Each row is a point on a tangle of strands that fork, close into loops and nearly touch. The rows are in no order.
(in the rows, 100 means zero)
Points whose rows are less than 88.4 apart are linked; no others are. Some points are linked to none.
Q_374: [104  90 102 103 122  89  68  71 106  60  77 128 137  88  94  94 119  88
 105  79  91 109 115 120 111 121  87  90  70]
Q_104: [106 105  83  80 119 119 119  87  81 115 122  90 102 105  97  83 107  79
  84  86 106  62 127  75  74 103 109  82 105]
Q_325: [117  61  92  66 119  94  84  99  87  96 117  87 119  71  72  93 104  80
  94 107 110  68 115  81 119  92 102  64 110]
Q_695: [108 126 117 111 121 110 128  71  99 104  84  87  81 124 129 101  92 135
 132 110  92 122 101 133  97 105  99 124 112]
Q_432: [128  67  93  71 103 102 111  96  88  97 103  77 112  76  59  80 100  82
 112 114  92  73 136  84 124  87 105  86 114]
Q_64: [ 98  56  83  65 138  93  71  84  97  84 125  97 124  94  73  94  96  83
  94  86 116  86 128  86 127 108  95  53  97]
Q_577: [127 131 110 126  96 122 110  73 112  86  60 148 127 107 108 115 111  71
  94 100  70  89 102 133 103 123  90 101 100]
Q_725: [126 104 109 110 125 138 150 108 111  88 134  96  82 105 114  92  77 106
 116  98 106  84 111  84  73  89 113 108  81]
Q_734: [131 114 106  61  78  99 104  70  92 124  90  80 112 102  42  77  72  80
 114 125  92  80 133  75 169  91  80  96 119]
Q_523: [103  75  96 120 107  88  89 136 101  97 123 143 106  72 134 115 109 105
 104  82 108  92  85  64  30 103  91  71  69]
Q_587: [114 107 107  77  85  78 106  93  79 140  64  75  89  79  89 106  94  89
 112 122  93 101  93  98 138  78 101  84 133]
Q_963: [ 85  91  74 123  98  99  79 114 104  85  76 141 115  78 137 103 114  94
  99  84 114 140 103 130  73 107  85 100  95]
Q_912: [113 140  94 128 102 124 107 114 110 117 101 111  90 103 144 116 117 102
 110 109 119 110  69 111  70  93 103 104 102]
Q_833: [112 105  94  85 106 108  73  91 102  91  61 128 131  74  78 116 121  74
  96 117 113 112 115 124 136 103 101 100 120]
Q_723: [ 93  81  82  71  68  81  78 129  77 116 130  61  93 111  51  90  97 110
  97 116 104 106 122  87 124  86 117 109 113]
Q_848: [ 99 122 105 103  88  96 108  91  86 135  65  80 100  87  77  96 118 100
 105 102  91  93 104  60  67  90 100 109 123]
Q_957: [ 93  90 103 123  96  87  75 116 101  99 102 123 115  70 113 119 127 101
  83  91 102  85  64  71  45 105  94  86  91]
Q_874: [118  68  96  99 106 105 139  90 110  70  97 135 102 112 110  79  85 108
  74  75  78 114 120 125 102 112  92 101  81]
Q_670: [100  73 143  94  96  77 129 124 105 122 126  97  48  96 122 137 119 127
  63 102 106  68  83  77  64 101 102 109 119]
Q_571: [100 111 119 125 112  88 114 105 105 115  75  90  77  96 128 121  72 125
 128 103  79  92  64  91  70  75 110 100 107]
Q_768: [116 104 104  90 120 144 127  87 134  62 112 122 122 121  99 103 113  89
  79 109 113 105 110 133 136 124 100 118  92]
Q_692: [ 96 100  82 167  78 107 117 111 112 103  66 124 107  90 141 126  89  85
 120 106  54 113  91 121  78 103 100  83  94]
Q_893: [ 65  89 108 122  83  70 103 134 117 112  93  87  80  84 146 109  81 134
 102  99 113 120  67  97  38  80  91 119 119]
Q_118: [129 101  81 142 120 115 110  96 109 110  84 157 114 109 126 121 104  73
 115  93  71  81  99 104  83 103  84  48  88]
Q_352: [ 72  97  97  90 104 119 109 116  89  98 160  61  69 129  67  96  91  97
  82  94 124  90 105  73  90 105 120  99 110]
Q_309: [ 96  85  90  97 119 119  89 117 114  73 154 134 112  96 136  84  91 106
 112  71 135 101 111  74  61 116  84  76  33]
Q_844: [104 118  97 115  76  99 123  83  89 126  28 107 103  90 103 115 111  69
 114 111  60 112 114 118 126 100  84  82 112]
Q_456: [ 98  87  84 106 113 103  80 126 105  95 138 152 107  93 143  99 101 109
  96  70 132 103  90  78  53 111  87  68  57]
Q_694: [130 115 124  72  80  96 134  61 100 115  62  90 109 110  59  88  92  96
 112 120  79 112 133 100 156 107  83 120 120]
Q_27: [ 69 102 107 141  80  67 113 134 120 126  76  92  82  92 143 137  81 113
 113 106  72  99  60  93  45  81 106  89 109]
Q_738: [ 94 101 103  92 119  97  80  72 114  46 108 139 136 121 118  87 121  87
  91  71 106 109 125 138 110 144  83 109  61]
Q_759: [ 96  78 107 100  94  95 102 140  95  93 134  91  80  76 127  98 108 112
  83 100 128 102  74  87  74  86 107 107  95]
Q_872: [ 79  82 127  86  79  45 111 112  94 138  71  76  74  73 102 127  90 116
  85 109  82  94  80  73  70  81 106  98 129]
Q_668: [124  84  89 121 110 111 117  96 120  68 101 157 112 104 123  88  87 104
  97  74  84 101 102 113  87 108  90  91  62]
Q_990: [135 113  97 136  89 114 130  91 126  84 105 149 100 109 141  94  79  99
 112  92  79  97  88 127  78 109 101 106  77]
Q_853: [ 75  99  80  79 120 108  67  72 111  56 129 116 132 122 108  80 108  75
  86  74 120  98 125 129 131 139  97 105  63]
Q_744: [131 114 116  84  79 103 136  53  97  99  69 105 119 103  84  81 103  80
  93 108  67  98 125 122 121 121  92 110 113]
Q_551: [112 115  75  95 119 128 114  74 100  98 115 111 117 110 117  83 119  74
  93  88 106  80 119 109  87 113  99  87  82]
Q_956: [123  82  93  67  86 110 100  86 101  96 110  71 120 105  38  83  83  90
 108 123  91  86 134  96 158  94 108 103 112]
Q_547: [ 82  80  69  69 107  86  54  92  83  92 123  96 124 112  56  79 105  92
  91  83 111 111 141  94 120 115 102  87  90]
Q_398: [ 98  75  93 103 116  76  54  92  91  75  85 115 131  63  99 100 118  90
 106  83  98 103  92 100  97 104  95  71  80]
Q_154: [ 92 122 103 118  97 109  94 118 106 111  85  85  96  90 122 112 128 111
 107 117 126 126  72 112  78  88 101 125 122]
Q_544: [ 88  84  84  91 110 134  93  90 116  63 146  81 116 108  66  81  87  79
  89 101 113  83 106  96 131 110 117 105  80]
Q_101: [119  92  88 107  99 107 134  99  90 105  85  93  85  82 128  99 109  86
 109 108  93 107 103 126 100  85 109  87 106]
Q_985: [ 76 116 130  78 101  82  89  98  70 127 129  37  74 126  75  99 109 141
 121 122 108  94  97  74  99 103 109 125 128]
Q_715: [ 93  77  68  63  78  70  55 120  73 106 128  80 117 107  63  78 111  98
  95 104 101 101 135  95 121  96 106  98  88]
Q_68: [ 86  96  99  87  96  92  71 132  96 108 121  80  97 111  74  95 151 106
  64 104 121  94  87  82 109  96  99 112 100]
Q_264: [107  79 120  67  58  49  99 107  90 157  77  89  89  81  73 123 138  94
  78 124  92  70  94  61 111 101  82  85 135]
Q_660: [ 82 129 115 112  89  85  88 116 103 119  60  65  92  91 109 121 133 105
 120 127  99 118  70 109 104  80 102 123 118]
Q_980: [120 117 108 107  95 109 131  80 102  95  83  89  89 100 131 100 110 100
 118 117  95 120  98 151 116 102 109 118 113]
Q_849: [117 106  92  91 119 132  96  91 112  82  91 119 118  87  92 109 113  85
  87 111 127 107 101 124 133 104 108 104 114]
Q_522: [125 129  84 122 111 129 110  75 104 102  81 138 124 104 116 107 121  69
 105  96  86  82 105 115  88 115  90  76  97]
Q_204: [ 95  97 111  71  77  60  90 106  84 144  83  77  84  87  83 113 108 109
  80 115 103 102  81  84 115  83 108  98 134]
Q_328: [ 86 112 138 104 125  74 102 104  88 116 102  79  65 108 121 116  71 146
 114  96  89  80  56  77  72  87 109 108 108]
Q_241: [ 90  96  87  82 125 103  61 113 100  92 123 102 124 100  91 101 152  91
  80  96 133  93  94  89 108 109  98  88  90]
Q_373: [107 107  97 100 110 107 123  99  81 119  92  85  89  99  90  86 108  98
  98  89  93  82 119  67  63  87 107  99 110]
Q_830: [120 105 118 129 102 101 128  78 110 107  55 105  93  92 103 111  65 110
 124 102  58  94  90 100  83  84 101 100 113]
Q_641: [ 85 123 121  91 129  94 103  78  86 120  71  75  81 108 113 113  87 141
 137 117  97 123  85 116 121  95 103 113 123]
Q_537: [ 78 109  83 106  94  91  69 121  94  87  79 114 101  98 118  79 119  91
  83  82 112 128 104 135 110  93  89 122  87]
Q_128: [ 76 104  95  99  98  93  61 138 100  85  90  95  96 101  85  90 116 109
  78  91 118 121  81 104 126  82 103 127  94]
Q_232: [ 97 109  80 140  82 115  85 134 122  91 102 160 107  90 162 103  98 101
 113  89 124 129  78 119  66 100  80 102  76]
Q_329: [ 89  86  82  83  89 107  77  90 102  73 107 110 121 115  46  82  91  96
  82  91 104 129 140 117 141 121 105 118  99]
Q_129: [ 93 105 135  95 118  97  95 102  91 104 121  77  72 106  85 114  71 131
  82  93 110  76  60  63  93  92 119 101 119]
Q_605: [130 108 101 132  99 116 130 118 110  94 129 126  85  96 140  88  76  96
 126  93  89  83 100  96  47  87 106 107  64]
Q_959: [ 83 125 128  71  88  76  83  88  69 132 125  43  78 128  47 101  81 126
 120 120  99  88 100  62 129  98 112 112 117]
Q_499: [ 88 125 114  75  88  90  81  79  80 112 125  49  84 134  46  97  62 117
 128 124  96 106 107  97 163  98 116 113 108]
Q_28: [ 95  90  97 109 103  81  75 103  90 107  73 115 115  68  99 113 115  90
  84  89  88  87  77  82  79  93  96  73  99]
Q_436: [115 108  99  64 103  86  73  69  94 102  75 118 134 105  64  87 111  65
  97 105  85  89 139 111 168 106  72  85  87]
Q_917: [ 72 121 124  82 112  84  82  76  76 105  98  62  78 122  81  96  68 141
 132 116  96 127  99 114 152 103 107 124 107]
Q_44: [111 112  98 102  87  96 116  98  83 132  53  89  91  83 111 119 113  74
 111 115  83  99  86 114 127  83 101  71 126]
Q_878: [ 78  94  84  94 104 120  91 108  97  74 152  90  95 103  90  84  83  92
  75  80 128  89  94  83  96 108 117  97  86]
Q_728: [ 94  93 105  97 113 140 123  80 120  68 134  72  94 127  59  89  70  92
  95 103  98  89 107 102 139 109 117 108  95]
Q_52: [119 102 106 107 125 151 145  92 130  72 128 101  96 128 103  91  83 104
  94  99 102  88 103 103 117 104 105 110  75]
Q_545: [ 87  79  92 116  84 125 124 108 109  53 138 108  81 123 122  59  61 112
  90  73 121 126 117 123  99 113  92 124  78]
Q_486: [ 72  88  79  79  78 108  90 118  88  99 164  52  83 131  44  97  88  88
  96 110 120  94 112  91 111 105 126  98 118]
Q_90: [ 79 102  82 159  83 101 104 127 119 112  62 112 112  85 125 130 103  94
 117 104  67 113  83  93  52  89  94  88  99]
Q_718: [100 131  88 151  81 112  93 124 125 108  94 139  98 101 159 116  87 106
 120 103 113 124  67 121  58  96  94 115  99]
Q_297: [ 84  69 130 100  82  56 112 120 113 128  92  96  66  83 110 135 113 127
  64 103  92  83  76  76  60  95  99 107 123]
Q_336: [100  84  82  97  94 108 129  92  94  77 116 109  87 116 120  64  77 102
  78  75  97 118 130 132  97 111  99 112  88]
Q_876: [ 71 107 112 110 106  93  87 119 111 113  95  82  84 102 122 113  94 146
 100 103 135 137  69  96  64  90  95 133 131]
Q_233: [104 125 113  97  95 104  96  84  97  90  86  75  96 112  65  77  97 103
 102 102  84 100 104 100 136  88 107 134  88]

A piece is two or more points that can be reached from each other along the links. Count, over all rows, the pieces, the separate loops (a circle has one, a figure eight two, a Y none), the forks (points with three links) and the tips (points with one).
pieces: 5
loops: 0
forks: 8
tips: 18

A tip is a point with one link. Name the tips that can be reached along the links from each point below, in the order of the rows.
Q_957: Q_309, Q_853
Q_64: Q_833, Q_744, Q_329, Q_545
Q_27: Q_692, Q_660, Q_241, Q_830, Q_129
Q_641: Q_670, Q_844, Q_985, Q_264
Q_522: Q_577, Q_848, Q_118

Name the points in between on the shortest way along the links from the first point to the second, in order.
Q_980 / Q_985: Q_695, Q_641, Q_917, Q_499, Q_959
Q_264 / Q_917: Q_204, Q_587, Q_44, Q_101, Q_980, Q_695, Q_641
Q_52 / Q_545: Q_725, Q_605, Q_990, Q_668, Q_874, Q_336
Q_68 / Q_129: Q_128, Q_537, Q_963, Q_232, Q_718, Q_912, Q_154, Q_876, Q_893, Q_27, Q_571, Q_328
